Each row is a point on a landscape with many valleys, with its height.
A ball rolls from a point to whichever of its 2 nearest points has the largest drop for the distance, and stops where none of them is lower. Distance is the straight distance between rows; heights are no part of it.
beso: [103  82 114  67  85  63 120 104  90  88  87 107  60 110  54  69 105  97
 122 107  59 122]  height 2.14
bulub: [ 90 111  72  74 139 155  70  99  80 134 103  73 128 115 146 110 105  51
 141  50 100 120]  height 1.63
gafi: [106  67 119  52  86  71 107  94 131  89 131  76  65  80 102  82  97 109
 114  79 114  96]  height 0.46
pozaz: [ 95  98 136 114  68  89 113 127 153 122  84  66  93 156  85 136 106  51
  99 125  87 111]  height 2.24
buleb: [115 107  62 153  73  79  84 112  93 137  87 130  67  47  69 103  98 163
 117 130 132 113]  height 6.53
Zafa: [126 154 100  91 106 118  99 128  71  80  82 123 134  78 109 103 112  62
  84 114  72 114]  height 1.71
misi: [114 116 141  91 124 111 110  76 107 101  72  89  88 103 124  65 120  68
  83  67  84 109]  height 2.54
Sab: [141  66  23  77 111  94  89 144 149 117  95 127  96  68  98 101  78 164
  91 124 137 126]  height 4.24
Tude: [ 72  85  87 119  93 106  76 106  74  91 114 131 127  91  86  95 119 122
 121  99 122 128]  height 3.13
migi: [109 137  94 143 101  78  92  96 100  99  98  71  37  80  95  84 125 138
  89 110 138  48]  height 4.23
soner: [ 97 110  85  89 107  91 101 109 130  81 133  80  62 100  89 119 125 115
 100 108 139  59]  height 3.81
zag: [123 102 116  77  89 124 111 121 153 127 120 118  73 115  90 152 126 112
 100 102  94 100]  height 4.29
Banep: [ 85  69  31  94  90  48  75  96 120  56 142  93  95  98  96  74  98 142
 100 120 120 141]  height 3.96
Nir: [ 90  96 118  95 142 121 113  65 120 103  87  76 156 125 140  77  94  40
  78  62  89 144]  height 2.30
balil: [ 86  79 121  95 134 102 129  59 119  62 112  90 150 146  96  82 106  84
  73 119  79 108]  height 2.82
Tubef: [100 107 117 118  82  84 106 106 175 123  88  57  72 166 106 112 121  69
  92 105 101 115]  height 2.40
fizi: [ 96 104 138 140  93 134 137  85  60 102  64 125 136 134 124  87  68  70
  67  95  54  87]  height 2.83
detev: [ 86  94  96 112 115  99  99  81 124  74  70  94  95 141  86  81 143  69
 101  92 119  96]  height 1.21
Vab: [ 85 106  66 120 105 108  72 106 106  99 135 124  98  98 108 110 120 134
 108  91 146 109]  height 3.41
tef: [ 97 117 117  93 149 115 105  52  97 116  56  70  93 123 153  61 103  59
  88  39  98 100]  height 2.81
Vugen: [108 120  97  93  82  90  86 121  92  84 114  82 118  48  96 127  89 109
  87 132 100  77]  height 2.59
gine: [ 90  63 138  87 108 112 131  77  90  79  75 108 107 130  92  82  97  61
 105  86  85  89]  height 1.81
Dor: [ 90 101 103  90 116 123  77  75  54 143  52 110  92  96 144  80 103  83
 128  29  96 130]  height 2.37
ninug: [108 113 115  85 111 103  87 101 126 102 132  97 109 102 131  98 124 107
  85  80  93 121]  height 5.22
zuzap: [107 117 122 113  91 108  81  96  83 118  77 126  82  87 110  78 124 120
 104  76  99 125]  height 2.02
Kufi: [108  94  70  65  79  90  87 111 110  74 117  96 118  43  87 119  88  98
 113 128 124 104]  height 2.87
gumap: [104 122  83  68 126 140  73 105 133 121 150  92 122 110 149 126 106  80
 109  51 126 110]  height 5.47
femuz: [ 68  60 104 108  83 109  88  96  94 101  93 142 133 117  93  93 124  98
 125  82  96 165]  height 2.86
Dugeb: [136 162  89  77  98 101  83 125 111  97 119  78 110  47 113 138  94 107
  76 129 100  82]  height 2.85
Pelud: [104 118 115 132 108  74  91  77  96  90 101  64  76  93 112  64  98 139
  77  99 119  47]  height 3.99
Taza: [ 88  84 104  69 132  84 128  73 123  45 119  67 122 135  83  74 109  95
  80 129  79  87]  height 3.05
Tifuz: [113 118  84 122  97  83  93 100 122 117  94 122  51 124  79  95 134 140
 100 109 103 122]  height 1.26
guk: [106 119  73 125 116  85  94  91 124  87  78 104  56 134  76  85 145 105
  99 103 109  96]  height 0.76
Kovu: [106 120 117 100 147 114  99  77  58 113 107  80 143 104 134  58  78  89
  89  76  67 128]  height 1.69
vogi: [112 118 117 120  98  71  99  97  71  81  84  87  85  81  87  72 113 124
  82 124  89  81]  height 3.68
zanid: [104  77 133  43  99  88 121 101 109  73 133  76 104  78 101  96  90  89
  94 106  93  83]  height 0.98
Sobub: [109 118 157  87  99 127 121 109  92 100  83  97  80  99 117 112  97  60
  90  68  89  48]  height 1.38
kapeb: [ 87  82  30  91  98  67  83 112 112  80 125 124  90 107  68  93 110 147
 120 130 110 154]  height 3.75
Sol: [105 133  96 103 120 150  70 102 101 143  82  85 132 118 140 122 110  38
 115  61 101 118]  height 1.37
Zug: [ 69  73  84 116 117  85  80  73  84  77 128  85 114  99 111  71  93 131
 106  93 148  78]  height 4.37
dom: [153 110  97  85  69  97  99 128  96 126  83 133  88  41  86 119  87 132
 102 128 100 116]  height 6.19
momag: [ 68  98  54  96 109  55  89  97 110  80 111 113  88 144  54  85 118 119
 119 116  85 137]  height 3.52
vezek: [111  66  26  89 101  93  95 134 139 120 127 131  88  83  85 126  87 171
 110 127 137 131]  height 4.11
Viko: [131 149 110  93 117 111  88 110  59 115 100  96 121  77 128  77  93  80
  96  86  64 128]  height 1.11
Dibud: [ 87  70 111  99  86 103 109  98  85  85  67 138 123 112  81  79 123  68
 115  97  78 151]  height 2.64
legut: [ 96  95  99 123  66  88 114 128  62  76  98  96  92  51  71 128  78  87
 106 128 119  34]  height 2.15
sug: [ 98 124  92  88 135 119  73  99  98 117 151  72 127 108 152  88  95 101
 100  59 102 119]  height 5.37
Lufur: [ 97  80 105  80  80 104 123 120  56  57  78 139 131  91  83  83  97  60
 113 106  86 115]  height 2.52
Fuga: [ 98  78  74 100  74  67  89  90  91  62 102  84 156  37  86  95  63  81
  82 132  71 100]  height 5.08
pibok: [ 95  76 136  78  60  99 132 129  96 110 105 124  53 117  62 130 102  81
 127  92  71  87]  height 4.72
Nubu: [107 106 118 118 111  83 127  92  59  58  75 101 104 111  75  68 100  94
  82 140  79  63]  height 3.40
kopot: [110 110  67  98 103 112  90 116 135 103 145 110  72  86 115 132 108 136
 104  92 160  84]  height 3.62
Zalo: [109 113  67 148  85  56  96  95 108 103  94  74  42  60  67  87 107 136
 100 128 137  60]  height 4.43
nof: [ 69 119  99 146 124  69 115  93 100  98  98  84  61 155  43 110 120 100
  95 119  86  49]  height 2.35
tuki: [ 92 113  89 110  96 141  65  94 103 145  59 108 142 115 144 114 106  44
 124  55 110 153]  height 1.68
tof: [ 72 101 115 140 113  78 121  92 102  92 100  87 107 172  51 116 101 103
  78 139  54  68]  height 2.51
ziza: [166  99  32  95 112  94  70 125 141 135  89 125 105  49 120  90  66 160
  78 109 135 120]  height 4.14
Mam: [ 75  88 122 113 131 123 104  55 103 116  64  77 139 136 148  89  89  57
  83  63 102 104]  height 2.07
vir: [108 110 141 118  77 128 123 123 103  97  76 113  92 119  97 134 117  47
  93  97  90  67]  height 1.78
zak: [ 78  83  97  88 121  65 111  87 116  74 108  85  90 149  63  74 116 105
  97 112  71  98]  height 3.28
ref: [ 84  75 103  81 130 140 111  70  29 129 100  80 128 118 147  89  39  84
 126  71  76  95]  height 2.09
dem: [ 93  74 109 115  67  93 124 101  59  75 111  95 124  65  89 103  43  85
  99 123 117  31]  height 2.56
kup: [ 85  87  77 115  77  64  95 102  77  51  92  81 127  64  67  94  80 114
  84 159  83  88]  height 4.94
sus: [136 164  75  76 115 121  82 124 139 105 126  99 108  73 116 143 110 141
  67 131 106 103]  height 3.14
bibag: [135  90  76  55  98 118  94 118 125 120  96 149 112  73  93 102 105 131
 116 103 120 146]  height 5.84
rimak: [152 111 107  49  91 123 103 129 110 126  94 137 106  60 103 117  96 108
 108 106  98 139]  height 6.00
rane: [102 104 120 131  85  90  93  94 104 123  78 121  63 124  88  85 137 131
  98  89  74 138]  height 1.65
Luzu: [ 94  88 134 112 107 132 143  52  47  97  65 129 114 120 131  76  53  86
  87  86  77  79]  height 2.58
Zuk: [109  95 104  43  97  52 120 106 106  62  94  79  68  89  61  80  96  97
  98 131  51 114]  height 1.77
fosag: [124  97  64 132  91 104  83 114  95 134  79 157  77  80  82  83 111 168
 120 108 132 144]  height 6.69
midir: [ 83  90  89  75 136 143  81  79  51 131 109  64 124 118 148  95  77  77
 137  53  96  97]  height 1.84
zego: [147 144  55  95  99 100  99 121 113  92  54 106  78  45  67 116 107 119
 100 155 123  83]  height 1.66
gat: [ 85 100 109 104  91 115  99 118  76  90 123  92  97  72  93 130  93  90
 115 100 146  43]  height 1.72
Latug: [ 86  79 132  90  88 105 105 100  90 103 123  79  68  74 104 117  82 103
 118  74 145  40]  height 1.41
gasa: [ 97 102 143 124  66 123 111 131 132 112  85  94 121 131 104 151 114  50
  86 114  91  99]  height 2.06
Nal: [ 58  69  92 117 123  99  98  75 110  78 124  85  79 137 118  87 108 125
 100  72 145  57]  height 4.54
Sosiz: [107 142 108 111 118 150  85 115  81 123  93  97 114 104 123 137 108  49
 110  73 111  64]  height 0.93
futo: [ 70  87 118 129 111 122  94  63  98 116  68  91 113 137 125 104 105  83
  92  63 118  69]  height 1.80
dopan: [124 127  93 131  77  91  85 120  80 117  99 118  82  56  81 115 108 150
 101 127 112 104]  height 6.38
vezol: [ 91 102  35 149  84  49  89  93 126  94 110  75  60  57  58 111  96 139
  95 140 121  79]  height 4.61
vofi: [106 113 106  64  99 100 112 117 155  94 117  89  78 129  75 139 132  85
  95 114  76  94]  height 4.12
Sunu: [103 118  82  62 113  90 114 116 154  76 134  77  56 122  75 138 129  99
  95 119 102  63]  height 3.98
Sofe: [ 61  52 120 109  66 102  88  99  43 111 105 123 119  68 104  98  64 119
 132  74 119 101]  height 1.76
neb: [ 67  44 115 127  71  88 105  87  42  90 113 118 130  84  86  83  58 129
 117 110 108  94]  height 2.23
zibo: [ 79  83 123 127 109  98 126  79 111  77  90  92 139 163  78  99 105  79
  73 139  62  92]  height 2.63
Dep: [ 91  95 137  95  94 120  97  97 138 122 110 105 118 117 128 118 120  82
  93  68  86 130]  height 5.09
Buzet: [ 92  93 120  94 131 141 134  43  42 121  79  99 120 125 148  81  40  78
 101  69  69  91]  height 2.31
Ruze: [ 79  92 102 116  85 126  80  85  77 132  32 128 117 103 130 103 110  52
 126  50 104 144]  height 2.03
Gulir: [ 67  59 141 115  69 107  96  99 155 134 101  83  96 148 126 126 111  87
  98  76 100 130]  height 5.00
depap: [113  96 133  98  85  92  97  91  70 120 125  64 115  62 126  83  40  99
  91  84  74  75]  height 1.79
gemuz: [116 113  93  65  87 104 117 134  77  57  76 130 121  74  78 111 113  60
 101 132  75 119]  height 2.16
silal: [ 97 106 153  91 104 126 116  92  73 107 106  83  79  99 123 116  77  88
  93  69 109  24]  height 1.02
kig: [134 127  79  66 124 138  75 113 146 141 143 115 116 100 154 118 102 106
  96  61 109 141]  height 5.56
peg: [118  87 124  36  93  82 130 113 107  67 105  86  95  70  86  88  98  80
  89 123  60 117]  height 1.42
Mobis: [ 96 132  69 106  97  52 111 117  96 104  91  90  34  84  32 118  95 117
 115 144  95  68]  height 1.62
Guri: [141 150  64  90 122 105  77 113 139 114 133 112 102  89 139 108 111 145
  60 103 111 125]  height 3.48
Gif: [ 71  45 134  87  80  95 106  91 139 114 114 100  72 146  96 102 115  95
 118  62  88 126]  height 4.92
Vit: [ 96 106 105 131 101 107 130  99  49  56  63 131 137 119  86  75  96  71
  82 127  78  72]  height 3.19
Morof: [ 82  65  68  84  93  61  84  87 112  63 138  85 101  92  99  64 102 124
 109  98 134 109]  height 4.16
fedi: [107 106 120 108  75 117 116 129 104 120 104 128  49 101  67 139 117 109
 118 103  95  87]  height 4.53
ramal: [ 89  64 113 109  82 101 115  81  43  88 108 106 139  83 107  84  31  96
 106 112 108  64]  height 2.68
kapa: [ 88  67 124  86  86  79 120 102 101  98  83 119  98 139  65  84 112  77
 113 101  46 144]  height 2.42
safu: [123 130  60  91  92  79 103 124 106  94  75  99  55  68  46 118 104 125
 112 154 103  91]  height 1.07
Bip: [ 76  98  61 147  79  58  84  99  85  77 110  75 112  58  65 109  95 137
  90 154 110  85]  height 4.80
bakog: [ 94 120 110 135 100 128 109 106  50  79  70 132 167 123 108  90  90  59
  79 116  74  94]  height 3.01
vasoz: [ 95 110 114 138  89 104  93  92 165 116  85  68  75 153 131 114 131  88
  78  88 120  95]  height 2.57
dal: [113  90 153  77 121  98 138  78  86  84  81  94  97 101 113  59  93  74
  76  81  66 100]  height 2.22
leri: [ 88  99 133 102 106 110  81  82  67 129  96 105  96  93 140  72  94 110
 103  50  90 114]  height 2.41
tepen: [ 84  76  37 101  86  89  85 121 114  97 133 124  98  71  70 123 101 156
 123 136 130 137]  height 3.95
Fakab: [ 76  69 127 108 106 112 115  77 114  90  70  93  93 144  88 101 119  65
 109  84 112  70]  height 1.51
varo: [106 145 113  98 107 129  89 123  82  99 126  93 106  84 112 136 102  82
 101  96 126  54]  height 1.36
bezir: [100  81 116 103  65  84  77 104  69 110 128  98 125  49 107 102  58 109
 111  87 101 101]  height 1.13
Nuful: [121  99  76  61 104 113  81 108 129 119 134 138 118  83 130  89 101 121
 111  75 118 161]  height 5.70
pebeg: [ 80 121  85 128 109  57 112 111  79  82  95  74  61 106  40 104 104 122
 101 147  94  50]  height 2.04
nubom: [154 149  50 112 108  91  61 111 118 130 117 103 111  57 133  93  85 158
  81 114 117 122]  height 3.84
dapu: [ 84  64 149  85  76  95 120 105 119 119 115 100  58 137  78 118 112  95
 122  76  70  92]  height 4.83
tizus: [ 92 103 117 102 152 108 102  58  98 100 112  85 147 119 141  52  99  91
  71  68  76 145]  height 2.08

Where does a ball stop that starts at each point below?
Gulir => gafi
vezol => Sol
Vit => Sol
ziza => Vugen
vofi => gafi
momag => safu
Nir => guk
dopan => gafi
tef => guk
femuz => gafi
misi => guk
